Points, in no order, along strands that fork, close into loops and pass close to each other.
In the rows, 128 means zero.
Two points are linked if the straight distance between their rows is under 64.9. Some points are linked to none.
q_794: [106 151 139 162 138 100 145 166 117 153 142 139 113 157 192 155 145  84
 147]
q_278: [133  79 135 142 107 157 124  37 153 109 179  99 101 114  78 139 140 127
  97]
q_211: [123 141 160 133 116  80 121 172 120 110 160 137 145 117 165 127 172  81
 133]
q_696: [129 119 122  98 108 153 109  95 123  99 143 118 147 136  87 116 111 181
 100]
q_631: [ 75 154 117 109 144 127 153 161 106 128 171 142 159 173 228 156 122 123
 122]
q_649: [145 133 171 181 107  72 125 147 136 141 141 136  84 130 120 131 157  59
 136]
q_292: [138 107 148 104 102 122  96  96 132  87 190 110 147 103 111 118 158 125
  93]
q_676: [ 91 136 127 100 113 131 140 128 108 115 172 135 136 168 175 154 129 123
 112]
q_954: [136  87 144 133 106 144 116  58 145 104 190  99 110 111  90 135 151 122
  89]
q_664: [148 155 110 124 174 136 138 180 131 139  20 150 146  97 113  95  88 155
 148]
q_416: [158  96 164 184 110 117 121  71 161 125 167 103  76 103  71 130 156  83
 108]
q_953: [168 106 110 135 118 135 110 103 150 136  71 127 129  82  30  78 107 189
 166]
q_294: [ 97 168  92 106 196 145 151 184 123 149  86 135 156 156 210 142  71 142
 121]
q_23: [ 96 149 150 157 128  87 133 180 115 140 164 134 125 149 200 145 157  82
 139]
q_624: [179  93 119 137 115 131 109  91 153 133  85 128 125  74  35  84 124 172
 167]
q_314: [130  85 130 148 103 163 136  40 150 127 158 111  84 128  71 148 128 131
 114]
q_108: [160 103 132 103 108 136  87  86 144  92 150 107 157  99  70  96 132 166
 107]
q_348: [159 115 133 123 110 132 112 108 137 127 116 125 117 100  81 117 146 127
 143]
q_907: [137 129 146 141 111 108 127 133 123 131 132 129 104 126 123 138 155  88
 138]
q_268: [175 102 144 124 110 114 104 102 150 119 117 127 130  82  71  98 155 128
 145]
q_324: [126 169  99 109 193 137 138 196 128 139  47 138 162 117 162 113  74 143
 122]
q_901: [152 126 104 137 129 147 114 128 131 139  53 131 135  98  37  79  92 205
 157]
q_979: [ 86 160 103 119 181 131 150 181 117 159 124 138 152 161 242 149 105 116
 137]
q_303: [142 142 104 135 140 148 116 135 123 134  42 126 143 111  47  77  85 219
 142]
q_16: [107 149 104 148 167 130 157 168 116 184  94 143 110 165 207 167 122 102
 155]
q_956: [153 138 108 129 152 148 139 160 128 146  24 151 130 102  91  97  96 157
 166]
q_14: [117 164  92 112 189 148 142 186 122 151  61 139 148 140 177 133  73 143
 130]
q_975: [ 85 153 116 125 156 123 153 174 110 148 144 139 147 167 228 155 122 110
 134]
q_982: [ 79 140 125 107 118 124 150 136 105 117 184 138 148 176 196 156 132 125
 116]
q_87: [129  88 137 174 107 155 145  45 148 140 155 106  63 138  70 159 130 109
 110]
q_79: [100 154 117 178 161 110 161 166 119 191 111 141  98 183 219 163 127  90
 152]
q_207: [148 141 107 122 138 149 132 148 124 135  54 142 132 113  88 104 106 161
 152]
q_998: [142  96 149 120 104 129 101  77 141  93 192 100 134  97  96 124 156 120
  95]
q_820: [136 164 107 119 188 137 139 189 126 134  21 143 158 101 126  96  77 156
 130]
q_887: [127 145 138 110 123 108 124 166 112 111 146 135 148 120 157 128 153 104
 131]
q_733: [114 143 129  81 115 132 117 140 107  90 164 128 162 139 147 126 128 142
 103]
q_164: [117 152 119 121 151 120 144 179 113 143 110 141 134 136 188 141 134 103
 142]
q_766: [116 151 108 136 163 128 153 173 114 166 101 141 124 152 196 154 122 105
 150]
q_916: [137 110 125  95 105 150  95  82 134  88 153 107 155 126  75 103 108 188
  93]
q_912: [ 96 153 137 189 148  92 149 177 124 176 143 140 107 181 219 158 138  82
 152]
q_325: [114 147 158 151 118  78 126 179 115 122 163 135 131 128 177 137 168  75
 137]
q_959: [127 134 140  82 110 118  97 138 115  82 170 123 169 120 138 112 140 141
  99]
q_784: [ 96 106 110  95  99 171 148  54 129 108 148 133 126 164  93 138  90 175
  95]
q_586: [126 104 146 181 104 131 143  71 141 147 153 113  54 152  90 161 132  92
 116]
q_937: [114 117 116  97 104 161 131  77 126 109 147 125 130 152 102 137 106 167
 104]
q_189: [110 129 131 100 108 135 132 120 112 108 164 128 135 149 146 146 133 131
 113]
q_563: [108 117 140 124 102 131 135 102 120 120 172 124 106 151 132 156 142 108
 115]
q_606: [126 150 131 122 142 112 135 178 114 132 121 142 141 125 172 135 149 100
 144]
q_97: [138 133 113 113 122 151 129 136 115 129  91 136 127 128 104 123 115 153
 144]
q_617: [130 115 146  89 102 120  95 121 121  85 186 118 159 110 128 113 151 132
  93]
q_467: [142 126 141 117 109 124 117 127 122 118 131 130 125 112 111 128 150 116
 136]
q_503: [111 113 142 152 103 129 145  85 130 139 161 117  79 159 117 165 143  99
 117]
q_605: [179  88 145 149 110 117 114  82 162 132 107 120 109  72  50  99 155 125
 158]
q_545: [135 129 153 161 109  99 128 130 128 136 146 127  90 133 118 143 157  79
 133]
q_990: [180  82 128 150 108 127 114  77 159 137  95 118 108  73  36  98 141 147
 165]
q_208: [ 90 163  92 103 187 141 150 183 118 151 109 140 158 163 222 146  87 133
 122]
q_121: [178  96 143 103 107 112  83  94 152  91 154 109 166  77  71  79 152 154
 111]

A fork is a point with three links, a tip a point with one. Leave the first point through the second and follow the links. Name the first fork or tip that comes.
q_820 / q_664 -> q_97
q_617 / q_959 -> q_189
q_990 / q_624 -> q_303
q_784 / q_937 -> q_121
q_348 / q_467 -> q_649
q_108 / q_916 -> q_784

A piece is all that can be reached along the links. How many separate loops has the piece of each point below (a circle has one, a figure eight two, a Y none), and how many tips (points with one link)?
q_624 -> loops 0, tips 2
q_912 -> loops 1, tips 0
q_959 -> loops 1, tips 1
q_784 -> loops 0, tips 2

Name the points in between on the shortest way along the links from the first point to the second, in order.
q_959 / q_975 -> q_733 q_189 q_676 q_982 q_631
q_954 / q_563 -> q_278 q_314 q_87 q_586 q_503
q_325 / q_16 -> q_23 q_794 q_912 q_79
q_268 / q_545 -> q_348 q_467 q_907
q_278 / q_617 -> q_954 q_998 q_292
